Points on a hilly landscape, in no order, each with its height.
From any point a ball rolls to the lowest of the 4 points nearest to it. It stops when none of these is lower. Distance is the straight distance between rows; heights are no part of it.
Z634: [-16 -11   1   0 -13   3   5  10   1   0  27  -2  17  13   0  19 -22  10
 -26 -10  14  -4   0   2   9]  (h 326)
Z703: [ -7 -10 -11 -13   7  -4   4   7   7   1   6  -4  14   7   1  15 -10  22
 -23 -30   0 -22   3 -12  27]  (h 478)
Z2: [-18 -15  -9 -15  -6   3   6   9   7   6  21 -14  16   5  -3  15  -8  33
 -30 -35 -11 -26  13 -19  15]  (h 457)
Z213: [ 17   0  23 -23   7   9  20  -6  19   5   8  -4  15  19  14  12 -24  17
 -13  14   6  -6  -1 -12  33]  (h 390)
Z552: [-36 -29   2  12 -17   8   0  18 -18   8  25   9  29   6   4  -2 -10   1
 -17 -15  39   0   2  18  -7]  (h 189)
Z274: [ 24  -4  -6 -11  22 -16   2 -18  24   4 -34 -13 -17 -28  31  16  -5   5
   4   7 -35   0  13  -3  20]  (h 436)
Z894: [-24 -20 -11  -2 -24  10  12   8  -1  -3  31 -14  31  11  -1  12  -9  20
 -33 -24  14 -15   5   1   8]  (h 319)
Z314: [ 19   6   1  -5  17 -11  -9  -9  11   9 -30  -9 -22 -23   9   9  12  -3
  13  -3 -33  -2  15  -5  12]  (h 273)
Z597: [  1  -3  19  -3  -5  10  11  -6   5  -2   8   2  10  11   4  -6 -14   0
   2  25  11   9 -11  -2  -3]  (h 380)
Z867: [ 27   7   0  -8   9  -7   0 -13  16   6 -27 -10 -14  -8  15   3   7   7
  15  13 -27   4  16  -3  15]  (h 379)
Z50: [-16   3  -3   4   3  -6  -8  12  -7   1   7   9   2   0 -11   3  -1   9
 -22 -29  -5  -1 -11 -13  -9]  (h 59)
Z923: [ -5   2 -15 -19  19 -13 -11   9   9  -2 -12   0   9 -11   2   7  -3  21
 -29 -37 -22 -25   8 -17  16]  (h 353)
Z419: [ 10   6  19 -11   3  22  24  -2   4  -3  -1 -10  -1  13  15 -14  -1   6
  16  39   4   1  -7  -5  12]  (h 707)
Z700: [-18 -15   0   6 -15   6   3   9  -3  -1  32  -3  25   6   3   8 -16   2
 -24 -10  29  -1  -1  15  -7]  (h 153)
Z273: [ -2  -9  22  -2  -6  10   9  -2   2 -11  16   2  11  25   3   0 -18 -10
 -15  19  27   1  -5  -1  -1]  (h 298)
Z278: [ 12   8  20  -4  -7  20  25  -4   1   1   2  -4  -4  13   5 -17   6   0
  22  48  12   3  -9   8   8]  (h 688)
Z851: [  5  -3 -11  22  -6  -6 -18   5 -20   1   0  12 -17 -15 -25  -4  24 -15
  17  -6  -6   4   1  10 -25]  (h 309)
Z563: [  9  11 -10 -13  18 -13  -7  -9  24   0 -30   1 -17 -16  16  13   0  10
   0 -15 -34   5   8  -7  15]  (h 312)
Z149: [ 14   1  19 -25  15   4  24 -17  18   7  -4  -4  14  11  24  11 -18  10
   1  36  -9  10   3  -3  27]  (h 333)
Z826: [-23 -25 -11 -15 -16   6  13   3   7  -1  34 -13  28   1  -1  17 -13  27
 -18 -26   6 -18  11 -15  20]  (h 462)
Z110: [ 14   9   3 -19  21  -8   0 -13  23   6 -22 -11  -6 -13  21  10 -17   3
  -1   3 -23   5   7 -11  21]  (h 285)
Z527: [ -7  -2  10   6 -11   7   2   1  -6  -4   6   7   2  10  -8 -23  -3 -13
  15  21  14  11  -8  12 -10]  (h 585)
Z350: [  3   6 -11 -14  25 -14  -9  -4  25  -3 -24 -10  -6 -15  17   6   1  10
  -5 -18 -25   2   9 -20  18]  (h 372)
Z980: [-20 -13   7  21  -9   5  -1   5 -15   0  13  -5   5   6 -10 -22   1 -11
  11  17  27  11  -8  22 -23]  (h 484)
Z899: [ -5   3 -15   0   5 -11  -3   3   5   3  -3   1   4  -5  -3   9  -2  13
 -24 -37 -18  -9  -2 -19   7]  (h 369)
Z773: [ 14   4 -10 -11  18 -20  -8 -13  29   2 -36 -12 -16 -24  18  17   3  11
   6 -11 -33   0  17  -2  15]  (h 430)
Z72: [ 17   1 -10  19   3  -2 -13   0 -20  -1  -5   7 -22 -12 -15  -6  22 -17
  19   1  -5  -4  11  14 -24]  (h 225)
Z721: [ -4  -9  18  -4  -6  12   9   1   4  -9  23   2  18  22  -3  10 -23   3
 -14   4  21  -1  -9  -7  12]  (h 250)
Z225: [  1   5  -1 -16   8  -1  -7  -6   9  -3  -5   6  -3   1   3  12  -3   7
 -13 -18  -7   1  -4 -11  15]  (h 617)
Z68: [ -6   4  -2  14  -6  -6  -4   4  -6  -6   6   7  -4  -2 -14  -2  -4  -7
   5   2  12  10  -9   4 -13]  (h 412)
Z996: [ 29  10  -3  14   2   5  -4   2 -14   1 -14   5 -24 -11  -5   0  22 -13
  25  14  -5  -7  15   9  -6]  (h 226)
Z781: [-15   7 -27  21  -6 -17 -21  11 -17   2   0   8 -11 -20 -18  -8  14  -3
   5 -36 -11   7   2   6 -29]  (h 461)
Z503: [-10  -6 -12 -12   4  -9  -5   2  -2  -3   0   5   8  -6  -7  10  -6  16
 -22 -37  -5 -25   4 -13   2]  (h 393)
Z283: [ -2   5  -9 -18  17 -10  -7  -4  21  -1 -16  -6  -1  -4  10   8  -1  11
 -17 -32 -14 -13   2  -8  15]  (h 367)
Z47: [  2   6   3 -13   8  -5   5  -5  11   0   0   2   5   7  -1  11 -10  12
 -10 -10  -6   7  -3 -14   9]  (h 464)
Z287: [ 11  11   8  -4   9   2  -3  -4  12  -5  -6   0  -7  -1   5   3   2   0
   8  15 -13  10  -3 -16   8]  (h 522)
Z618: [-19 -11   7   8 -16   9   4   7  -4  -3  27  -2  24  10  -6  11 -16   1
 -15 -12  29  -6   1  13   2]  (h 55)
Z231: [ -4  -4  19   3  -5  12  12  -1  -5  -3  16  -4  10  16   4 -12 -12 -14
   5  32  31  -1 -10  12  -6]  (h 619)
Z878: [ 11  10   1  -2  11  -6  -6  -1   7  -1 -14  -5 -10  -6   5   6   0   2
   2  -2 -16  12   6  -7   6]  (h 300)
Z111: [ 22   6   0 -10  10  -6   1 -19  22   6 -27 -18  -9 -17  30  12  -8   5
   9  12 -32   4  16   1  20]  (h 420)
Z424: [  3  10   7 -11  11  -5  -2  -2  17   0  -7   5  -4  -2  11  15  -6   9
  -3   0  -6   4   3 -12  14]  (h 534)
Z798: [ 22   9  14   4  -1  15  12 -10  -8  -1  -6  -4 -11  -1   2  -6  12  -5
  19  29 -13  -2   2   4   1]  (h 521)
Z745: [ 20   8  -7  11  -1   3  -7   1 -16   2  -7   2 -20  -9 -24  -4  22 -16
  25  11  -4  -3   9  12 -13]  (h 111)
Z656: [  7  -3  17 -15   2  13  21  -5  11   1  12  -4  19  19   6  15 -24   6
 -16   6  18  -1 -10  -7  27]  (h 350)
Z337: [-14  -5  -4  22 -11 -10 -15  11 -19   2   3   2  -2 -10 -15 -17   9 -17
  17   2  16  15  -7  23 -32]  (h 474)
Z947: [ 17   1   3   6 -10  17  15  -1 -24   0  -9   4  -8   9  -2 -31  21 -15
  25  38  16 -12   7  19   0]  (h 482)
Z676: [ 20   9   9  -2   2   8  15 -14   2   5  -1  -4  -7   2   1  -6   7   2
  17  30  -2   1  -2  -1  -1]  (h 621)
Z12: [-18 -16   5   9  -2   2 -13   9 -11   6  11   4   8   9   0  -7   1 -15
   3  13  31   7  -5  15 -20]  (h 456)
Z536: [ 17   3  -1   5  -1  10   5  -4 -29   1 -17   4 -18  -2 -11  -9  26 -19
  28  25   5 -12  15  13  -7]  (h 433)
Z610: [-15 -15  12  11  -5   7   8   7  -6   3  21   5  26  18  -2  -7 -12  -9
   0  15  36   1  -9  11  -8]  (h 352)
Z821: [ -2  -2  -1  13 -10  -3  -6  -5 -10  -4   2   8 -12  -6 -11  -8   0  -6
  13   2  -5  11  -4   3 -17]  (h 394)
Z130: [  7  13   0 -18  16  -4  -2  -3  17   4  -7  -4   4   0  15  17 -17   6
 -10  -7  -6   6  -2 -12  22]  (h 271)
Z451: [ 33  15  -5   3   0   4   0  -4  -6   0 -24  -5 -29  -4   5   4  27  -7
  21  15 -21  -9  16   7  11]  (h 391)
Z454: [  1   4  -2  -5  -5  -5   0  -1   5   0  -2   1  -7   3   1   3  -2  -2
  -1   1  -7  12 -10  -9  -4]  (h 520)
Z184: [-19   0 -21  26 -11  -8 -21  10 -22   2   0   3 -15 -20 -19 -15  11 -15
  19 -20  -8  14   1  17 -35]  (h 449)
Z95: [-24 -19  12  10  -3   1   0   5 -12  -2  22   4  18  14   6 -15  -8 -16
   6  27  44   6  -7  18 -13]  (h 426)
Z363: [ 23   1  -2  -7  17  -5  -9  -7  17   4 -23 -12 -24 -14  12   9  11  -2
  18   9 -26  -2  19  -1  13]  (h 223)
Z687: [-19 -13  -9  -5  -6   8   8   9  -2   4  29 -13  19  10  -5  16  -9  15
 -30 -31   3 -19   6 -10   1]  (h 402)
Z67: [  4   0   1  10 -12  -1  -3  -7  -2   2   2  -2  -4   5 -14 -12   5 -14
  12  10   1   0  -4   6 -13]  (h 375)
Z293: [-11   5 -20 -12  15 -12 -21   4   9  -1 -15   5  -7 -12   3   6   5   9
 -20 -35 -27  -7   6 -19  -2]  (h 299)
Z795: [ -5  -1  15   3  -4  17  12  -6   4  -4  10  -1   3   9  -3  -9  -5  -9
  12  35  27   4 -12  10  -3]  (h 609)
Z739: [ -3  -3  -1 -15   3  -8   3   7  10  -3   8   1  15   4   2  13 -12  12
 -24 -22  -1  -9  -5  -9  18]  (h 559)
Z333: [ 12  11   1  -6  15  -9  -5  -8  20   4 -19  -4  -7  -9  16   7  -6   4
  -3 -11 -19   1   8 -11  11]  (h 112)
Z38: [ -6   7 -13  12   3  -5 -18   4   1  -9   1   9  -5  -4  -5  -5  -1   3
  -9 -16  -7   7  -7 -11  -9]  (h 287)
Z532: [ -9 -10   0  -3  -5   1  11   3   1   0  19  -3  14   7  -2  13 -14  12
 -21 -17  10 -14   1 -11  15]  (h 444)
Z230: [-12  -5   8  11  -1   2  -1   1  -3  -1   9   1   1   5  -4 -16  -8 -11
  12  12  22  13  -6  11 -16]  (h 494)
Z908: [-13 -11  -2   2 -17   3  -3  10 -11   0  21   8  13   0  -1   5 -13   6
 -23 -27  17  -1  -6   7  -5]  (h 338)
Z117: [-19 -12   9  13 -12   6  -1   3  -4   2   4  -1   8  18  -1 -25  -2 -15
  18  48  37  -6  -8  17 -10]  (h 770)
Z470: [ 14   7  10   2  -6  14  17  -9  -5   5  -1  -8  -7  10   4 -10   6  -1
  28  36   5   3   3  10  -1]  (h 660)
Z59: [ -9  -7  11   0 -17  12  20   0  -4   1   8  -4   5  17  -1 -34   7 -10
  28  54  28  -9  -6  18  -3]  (h 742)
Z487: [-22 -12   0   6 -11   4   1  16 -17   0  21  13  13   5  -2   0 -10  -2
 -21 -24  28  -3  -3  20 -12]  (h 414)
Z880: [ 15  11  -9  -6  13 -20 -12  -3  13   1 -17  -4 -18 -12  -4   9  17   0
   7  -7 -30   6  10 -11  -3]  (h 305)
Z649: [  4   5  -8  -7  15 -11 -14   3  21  -3  -9   3  -1 -10   1  10 -12   7
  -3 -22 -19   4  -5 -11   6]  (h 366)
Z343: [  0   5  23 -14  -3   9  15  -1   7  -7  12  -2  13  22   8   5 -12   0
  -9  25  20   4 -10  -4  13]  (h 323)
Z168: [ -9   6 -13   2  10 -12 -22   8  -6  -2 -14   7 -10 -19 -14  -6   6  -4
  -9 -38 -23   4   1  -9 -20]  (h 517)
Z943: [-20  -4  -2  10  -8  -7  -2  16 -18  -3  15  12  10  -3  -5 -11  -4  -4
 -16 -15  22  10  -7   9 -20]  (h 316)
Z505: [-19   7 -21   3   4 -17 -13   8  -8  -4  -2  15  -7 -13  -6  -5   7   8
 -21 -40 -21   0  -7 -11 -20]  (h 421)
Z642: [-10   7 -24  -8  14 -17 -22   9  11   0 -18   5  -4 -12  -3   3   7  11
 -15 -46 -24 -10   4 -19  -8]  (h 304)
Z749: [-33 -15   4  16 -12  -1 -16  15 -14   4  14   6  15  -1  -6 -15  -5 -10
  -5  -5  28  12 -12  18 -23]  (h 230)
Z133: [-23 -11  -4  21  -9  -2 -11   8 -16   4   9   3   0   0  -9 -20  11 -11
  15  10  21   9 -10  18 -28]  (h 480)
Z964: [-10  14 -13  -1   4 -18 -15   0   2  -2  -7   8  -7  -5   2  -2   8   5
 -10 -30 -21   7  -2 -13  -1]  (h 249)
Z789: [-16  -5   0  17  -5  -1 -12  -2  -6   1   3   2   3  -5 -10 -15  -2 -11
   5   1  14  13  -8  18 -25]  (h 428)
Z653: [-14  -2 -16  27 -10 -10 -18  14 -15   5   7   5 -10 -17 -15 -12  11 -10
  10 -13  -6  11  -3  11 -25]  (h 427)
Z541: [-21   0  -4  11  -8  -6  -7  20 -15   3  13   8   5   2  -2  -2  -1  -1
 -17 -33   5   4 -11   2 -18]  (h 410)
Z271: [ 18   6  21 -20  10  11  19 -11  14   0  -6  -2   6  12  14   3 -15   3
  -2  20   3   2  -8  -8  18]  (h 311)
Z576: [-11  -2  -6   7  -4  -2  -5   3  -3  -6   5  10  -1   0  -5  -2  -9  -7
 -12 -19  13   9 -13  -1 -14]  (h 415)
Z51: [  3  14 -10   6   5 -13 -10  -5   8  -9  -6   0 -20  -7  -3   2  11  -1
   3 -11 -17  11   6  -6  -6]  (h 334)
Z832: [ 16   4  10 -12   3  19  15  -9   1   0  -3  -7  -9  14   7  -6   3  -2
  19  30   3   1  -4   4  15]  (h 699)
Z644: [ -1   1   6   6  -6   8   8  -7   2  -4   0   3   0  11  -4 -16   3  -4
  11  21  13   7 -12   6 -11]  (h 524)
Z365: [ -6   7 -20 -11  12 -17 -17   1  17  -1 -25   1 -16 -15   8   4   8   7
   0 -29 -32  -1   1 -12   3]  (h 313)
Z937: [-13 -12   7   3 -13   9  14  -1  -2  -6  24  -1  18  10  -1   9 -14   0
 -19   0  26   3  -6   6   7]  (h 171)
Z410: [ -5   0  12 -14  -1   0  10 -12  13  -7   2  -1  13  15   7  13 -19   7
 -16   4  10   0  -9 -12  24]  (h 349)
Z887: [-10   3  -5  18 -11  -5  -9   8 -10  -4   1   3  -6  -9  -8 -10   2  -5
  10 -14   1  10  -5   3 -23]  (h 409)
Z342: [  9  -3   1  12  -5   9  -4  -9  -8   2  -5  -1  -9  -4 -10  -6  16 -10
  21  15  -1   3   1   2  -6]  (h 339)
Z101: [-33 -26   2  14 -10  -4  -9  25 -13  11  23   2  23   2   1  -7  -7 -11
  -9 -12  45  12   1  27 -15]  (h 220)
Z208: [ 19   9  -8  21   4  -1 -13   5 -11   2 -12  10 -25 -14 -13   3  24 -16
  18  -3 -16   2   8  11 -13]  (h 284)
Z76: [ 16   2  11 -25  19  -9   0  -9  20   4  -8  -4   7  -4  23  12 -21  10
 -12  -4  -9  -6  -1 -21  26]  (h 363)
Z882: [ 28   5  -1  -8  17 -10  -5 -19  14   7 -34 -11 -24 -28  23  10   4  -2
  10   5 -35  -4  22   5  14]  (h 315)
Z374: [ 22   9   4   5  -4  20  13   2 -24   0 -12   3 -10   8  -9 -21  21  -8
  27  36   1 -11   9  13   4]  (h 466)
Z15: [ 22  17   4   3   1   4   1  -6  -6   4 -14  -2 -17  -3  -3  -6  19  -7
  24  25 -20  -3  11   2   0]  (h 403)
Z753: [ 37  13  -4   8   3   1 -10   6 -26  -1 -23   6 -26   1  -3  -4  32 -23
  15  12 -21  -4  14   8  -6]  (h 413)
Z670: [ 37   6  -4  -3  20  -3   0 -16   3   4 -40 -11 -27 -21  16  11  15 -13
  12  11 -29  -6  23   8  18]  (h 374)
Z302: [ 22   9   3  14   1   5  -5   0 -27  -4 -19   5 -18  -6 -11  -5  30 -14
  21  22 -11  -8  10  15  -3]  (h 337)
Z312: [-11   8 -14   4   8 -10 -12  10  -2   0   3  10   0  -4  -8  10   3  11
 -20 -34 -11 -12  -6 -11  -1]  (h 280)
Z831: [  8  -8  10 -22  -4   9  17  -5  17   2  14  -6  17  17  13  27 -22  18
 -25   5   9  -2   3  -9  33]  (h 404)
Z995: [ -4  -8   8  -3  -2   1   6   7  -4  -4   7   1  13   1  -3  13  -9   6
 -21 -17  11  -6  -3  -7   7]  (h 558)
Z10: [ -4 -10   5  14  -3   7   5   5   0   3   7   0  13   9  -9  -8 -10  -6
   3  11  25   6 -12   7  -9]  (h 446)
Z854: [ 22   8   7 -15   6  -1   7 -17  12   2 -18 -11  -5  -4  23   3   1   2
  14  21 -23   5  12   2  16]  (h 549)
Z368: [ 11   3  15 -11  10   8  16 -11  11  -2   0  -2   4   9  11   6 -19   9
  -8  16   3  13  -9 -13  16]  (h 289)
Z435: [ 23  19  -5  -1   3   9  -4   2 -37   0 -39  10 -31 -11 -10  -5  25 -15
  20  23  -3 -16  15  14   0]  (h 588)
Z224: [  8   8  -6  18  -8   1  -5  -1 -13  -4  -7   2 -14  -5 -18 -12  24 -15
  24  13   4  -3   4  15 -17]  (h 237)
Z932: [12  6  7 -4 -3  7  6 -6  1  0  5 -6  3  6  2 -4 -3 -2  5 14  4  9 -7 -2
  7]  (h 395)
Z75: [-24 -24 -11 -19  -8   6  12   6   5   5  35 -19  24   7  -3  14 -12  27
 -29 -35  -9 -20  11 -10   5]  (h 437)
Z124: [-10  10 -19 -17  25 -18 -20   9  16  -2 -22   1 -12 -16  14   7   7   8
 -21 -42 -26 -24   5 -19   0]  (h 314)
Z667: [  3   5   3   4 -11  20  14  -4 -18   5   0  -3  -2  15  -9 -33  19 -10
  36  52  18 -12   3  19   1]  (h 497)
Z29: [ -2  -5   3  10  -7  10   3   2 -13   0   3   2  -5   6 -15 -20  16 -18
  24  34  20  -4  -3  19 -12]  (h 632)
Z580: [  6  -3  13   3 -11  18  10  -5   0  -1   6   3   3  15   3 -20   4  -5
  18  44  24  -4 -11   9  -2]  (h 681)
Z32: [ 10  13   3   2   3   3  12 -13   7  -1  -8  -1  -6   7   2   1   5  -6
   8  10 -10  11  -5  -4   0]  (h 515)
Z727: [  6  -3  20  -7   1  11  12  -8   3   0   3   3   8  19   8  -1 -12  -4
   0  24   8   5 -12  -5   9]  (h 331)
Z701: [  5   6  -9  21   0 -16 -11   2 -15  -7  -9  10 -23 -17 -13  -1  23 -13
  19 -21 -18   5   5   4 -19]  (h 354)
Z966: [-23 -27  -5   6 -20   4   4   7  -6   1  26  -4  29  11  -4  12 -12   4
 -27 -26  17  -8   1   7   0]  (h 281)
Z429: [-13  -9  -3   9  -9  -6  -7   2 -10  -4  10   7  -2  -1  -7  -3  -2  -8
  -2 -13  13  12 -10   8 -21]  (h 382)
Z309: [ 26  15   3   5  -3  12   4   6 -28  -4 -27   4 -22   0  -3 -18  28 -14
  27  30   3  -8  10  17   6]  (h 488)
Z713: [  6   4   6  10 -10  13  12  -3 -12   3  -8   3 -10   7 -11 -16   9  -8
  27  35   6   0   4  11  -9]  (h 631)
Z299: [ -9   0 -17 -16  14  -8  -7   2   8  13   0  -6  10  -2   2  10   1  24
 -31 -47 -20 -37  11 -24   0]  (h 396)
Z310: [ 17   8  -1   1   3   1  -5  -1   3  -6  -7  -5 -16  -6  -6   5  12  -3
  19  12 -17   7   2  -4   5]  (h 636)
Z523: [ -2 -10  10  -8   0  10  14  -4   9  -4  18  -5  17  10   3  15 -22  13
 -14  -2  13  -4  -5 -10  17]  (h 306)
Z949: [ -6   3  -3  -5   0  -6  -8   7  -4  -5   5   6   5   4   0   9 -10   6
 -14 -14  -5   0  -3  -8  -2]  (h 500)
Z362: [ 17  12   7  -4  -4   7   5  -5   2   2  -6  -5 -10   2   3  -1   7 -10
  20  28 -13   3   4  -1   3]  (h 550)
Z386: [ 22   7   7   5  -4   8   6  -1 -15   0 -12   0 -13   3  -2 -12  19 -10
  27  22  -3  -7  10   7  -6]  (h 408)
Z142: [  7   5  11 -17   9  -2   4  -7  17   2  -3  -5  10   8  19  24 -13  18
 -16   5   2   3  -7 -15  24]  (h 370)
Z574: [ 16   7  18 -10  11   3   6 -10  13  -5  -8   2  -6  -1   9   5  -3   6
   5  21  -8   8  -3  -5  11]  (h 416)
Z221: [ -8  -5   4  11  -5   6   0  -3  -2  -7  11   5  -1   6  -9 -11  -8  -5
   9  19  23  14 -12  12 -14]  (h 508)
Z11: [ 13  13  -6  12   2  -8 -16   0  -5   2 -12   8 -19 -16  -6   5  14 -12
  18  -7 -26   6  16   1 -10]  (h 308)
Z56: [ 11  11   7 -25  15  -7   0 -23  20   2 -27 -13  -4 -16  26   9  -7  14
   5   9 -24   7  10  -5  25]  (h 335)
Z199: [ -2  12 -14 -11  17 -18 -10   4  16  -3 -12   6 -12 -11   1   7   0   9
 -17 -26 -24   2  -5 -25   3]  (h 269)
Z324: [ 13   9  17 -20  12  -7   2 -16  10   9 -11  -6   4  -5  21   1 -11  12
   1  16 -15  11   2  -9  16]  (h 376)
Z25: [  5  15 -15   0  10 -16 -21   0   8  -5 -12   5 -20 -16   5   9  10   6
  -2 -20 -31   7   5 -17   4]  (h 332)
Z760: [-15  -2 -10  13  -4 -14 -10   6  -8  -1   3  10   3 -10  -5  -3  -4   1
 -14 -28  -4  -3 -11  -6 -16]  (h 320)
Z873: [ -9 -10  14   1  -9  12  17  -3  -4  -8   7  -2  12  19   0 -28   1 -11
  21  43  26  -4  -9   8  -8]  (h 717)
Z517: [  7   7  24 -15   0  11  19 -14   7  -4  11   0  12  18  11   1 -13  -3
   0  30  20   4 -12   0   5]  (h 340)
Z903: [ 14   8   5 -11   8 -11  -7 -11   9   2 -14  -4 -11 -15   9   7   2   3
  12   6 -30  13   6  -6  11]  (h 438)
Z217: [ -6   6 -14 -22  27 -15 -11  -1  16  -1 -23   5  -6 -16  10   6   0  11
 -13 -44 -25 -13   9 -16  11]  (h 327)
Z352: [ 27   8  -8  16   9  -7  -7   3  -6  -1 -21  -1 -28 -15  -5  11  27 -11
  21  -1 -24   6  14  -2  -2]  (h 329)
Z319: [  1   8 -11  12  -2  -7  -6   0   0   1   2   4 -15 -11 -15  -5   5  -7
  12  -5  -7  14  -2   3 -20]  (h 392)
Z475: [ -4   1  -1   0  -3   0  -7   2  -2  -2   3   2   8  -1  -4  -5 -11   1
  -7  -8   2  13  -9  -1  -2]  (h 455)
Z732: [-31 -17   7  14 -12   0  -1  12 -11   7  15  11  20   6  -2  -1 -14 -11
  -9  -4  40   6  -9  23 -18]  (h 194)
Z126: [-17 -11   6   5 -12  -1   4   3  -9  -2  14   1  17  10  -1   3 -10  -2
 -14 -15  27   4 -10  11  -2]  (h 192)
Z88: [  9   9 -18  19   4 -12 -16  -3   7  -1 -11   4 -17 -14 -10   2  17  -7
   9 -11 -22   3   8  -7  -3]  (h 325)
Z809: [-17 -11 -12   3  -8  -5  -4   8 -10   2  18   8  11   1  -4   6   1  12
 -23 -32   0  -6  -5  -4  -9]  (h 321)
Z913: [  0  -3   8   5 -11   2  -3   0  -4  -6   8   0  11  11  -1  -6 -11  -3
  -7  -1  12   5 -12  -4   4]  (h 498)
Z578: [-18 -22   1  -1 -16   6  18   9  -6  -3  29  -7  30  13  -6  11 -11   9
 -22 -12  22  -8   0   2   6]  (h 195)
Z211: [ -5   6 -15   0  12 -13 -13  -3   8  -1  -7   4  -3  -7  -2   5   2   1
  -9 -20 -16   6  -1 -12  -1]  (h 166)
Z30: [ 21   1   5  -6   3   7  11 -14   3   9 -14  -9 -11  -6  17  -2  18   2
  16  24 -25   6   8   2  10]  (h 723)
Z909: [ -8  -2 -11 -19  11   0   0   4   6   3  13  -7  13  -2  -4  19  -4  25
 -29 -33  -9 -29  10 -17  16]  (h 447)
Z850: [-19 -14  15   9 -14   6   3   9  -8  -1  13   3  20   4  -1  -5 -10  -8
  -9  -1  29   4  -9  22  -7]  (h 240)
Z349: [ 24  10  -2   7   1   4  -4  -2 -12   5 -16   2 -17  -2  -7   0  27 -11
  22  16 -15  -3  12   4  -4]  (h 303)
Z166: [ -4   5 -19  12  -4 -15 -15   2  -2  -2  -6   0  -7 -10 -11  -1  10   0
   4 -17 -14   9  -6  -7 -14]  (h 356)
Z282: [-20 -12 -20  -1 -11  -1   0  14  -9   4  13   4  15   4   0   8  -5  13
 -34 -39   3 -12   0  -2  -8]  (h 397)
Z540: [-24  -5 -16  15 -10  -9 -13  16 -17  11   3   6  -2 -15 -14 -13   7  -5
   9 -26   6  16  -8  10 -34]  (h 445)
Z188: [ 10   0  26 -14   1  12  17 -10  15  -5   7  -6   7  14  11  -1  -8   5
 -11  22  11  10 -11  -8  17]  (h 310)
Z65: [ -6   3   9  -2  -6  14  12  -6   4  -3   4   1   8  16   1 -11 -16  -4
   2  26  25   6 -13   0  -4]  (h 485)
Z21: [  4   9 -12 -12  14 -20  -7   0  19   4 -22  -1 -14 -13   9  10  -3  10
   1 -10 -23   2   5 -16   7]  (h 263)
Z6: [ -1   3   5  10  -9  10   2  -5 -10   0   3   2  -6   3  -6 -17   7 -10
  16  25  12   6  -5   8  -7]  (h 590)
Z765: [ -7 -10  11   5 -11  13  10  -1  -4  -3  16   2  18  17   1  -2 -15  -7
 -12  14  30  -1 -14  13   1]  (h 295)
Z675: [ -8  -8  10   7 -11   5   2   5  -5  -4   9  -2   9  12  -3 -16   3 -11
  12  30  33   6 -12  16 -17]  (h 680)
Z920: [  1  -5   3  15  -9   1  -7   4 -14   1   6   0  -1   2 -18 -18  17 -14
  23  13  16   8  -3  13 -20]  (h 557)
Z417: [-10 -18   1 -19 -10   5  17   3  11   0  29  -6  16  11  -2  22 -11  16
 -23 -13   8 -13   1 -13  24]  (h 467)
Z491: [-15  11 -17  14  -2 -15 -16  13  -7  -1   7   5   1  -8  -7  -6   3   2
  -7 -37  -4  -2  -8   1 -17]  (h 434)
Z835: [ -2  -2  22   0  -6  13  21  -5   7  -7  10  -7   8  22  -1 -21 -10  -6
  10  42  27   4  -9  16   0]  (h 677)
Z900: [  1   2   2 -15   8   2   5   1   9   1   7  -2  10   6   1  19 -16  12
 -20 -13   3  -9  -8 -12  20]  (h 530)
Z626: [-14   0  -2   2  -2   0   5   4  -5  -5   9   7  12   1  -3   8 -11   4
 -21 -20   7   2  -4   0   0]  (h 514)
Z596: [ 18  12  -5  15   0  -2  -9  -2   2   3  -9   3 -19 -14  -7  -1  18 -14
  16   1 -16   4  15   0 -15]  (h 307)
Z607: [ -6  -1   7  10  -6   7   2   1  -3  -2  11   5  -6  10  -8  -9  -5  -7
   8   9  14  12 -12  11 -15]  (h 448)
Z782: [ 11   5 -11   1  12  -7 -11  -2   9  -1 -16  -2 -13 -13   8   4  15  -1
  15   1 -32   0   9  -6   9]  (h 282)
Z698: [ 14   1   2 -11   6  -4   8  -5  11  -2   0  -3   9  -3   6   3 -12   5
  -6   3  -2   5  -6 -13   9]  (h 119)
Z322: [ -9  -7  10   6  -4  14  10  -2  -6  -4  14  -3   4  11  -5 -28   2 -11
  19  43  23  -4  -9  20 -16]  (h 730)
Z120: [-17   2 -21  -3   8 -16 -21   4   1  -1  -6  12   2 -10  -5   0   5   5
 -21 -47 -20  -8   4 -17 -12]  (h 330)
Z264: [ 24   7  11 -10   6  12  14 -16   9   0 -12  -8   0   1  14  -4  -7   3
  17  33 -12   2   8  -6  14]  (h 525)
Z567: [-12 -18  -8 -12  -8   9  13   7   7   2  25  -9  26   4  -8  17 -11  19
 -26 -20   5 -24   3 -16  17]  (h 435)
Z295: [ -8  -3   5 -14  -5   4   5   4  11  -1  18  -6  15   8   5  19 -12  14
 -24 -13   6 -15   0 -11  23]  (h 503)
Z838: [  2  -1 -20  28  -2  -9 -17   8  -9   4  -4  14 -21 -19 -16   4  20 -14
  13 -18 -11   7   8   6 -17]  (h 351)
Z636: [-28 -26 -13  -9 -21  12  21   2   8   6  37 -15  35   8  -2   9 -13  26
 -29 -28   0 -13  13 -17   3]  (h 411)

For each start below, name the point where the ball stops.
Z10 -> Z618
Z798 -> Z745
Z283 -> Z211
Z795 -> Z698
Z231 -> Z698
Z299 -> Z211
Z749 -> Z618
Z667 -> Z745
Z656 -> Z618
Z32 -> Z698
Z821 -> Z745

For each start below, name every point that the ball comes to, in order.
Z95 -> Z610 Z850 Z126 Z618
Z832 -> Z676 Z798 Z15 Z349 Z996 Z745
Z75 -> Z687 Z894 Z578 Z618
Z362 -> Z15 Z349 Z996 Z745
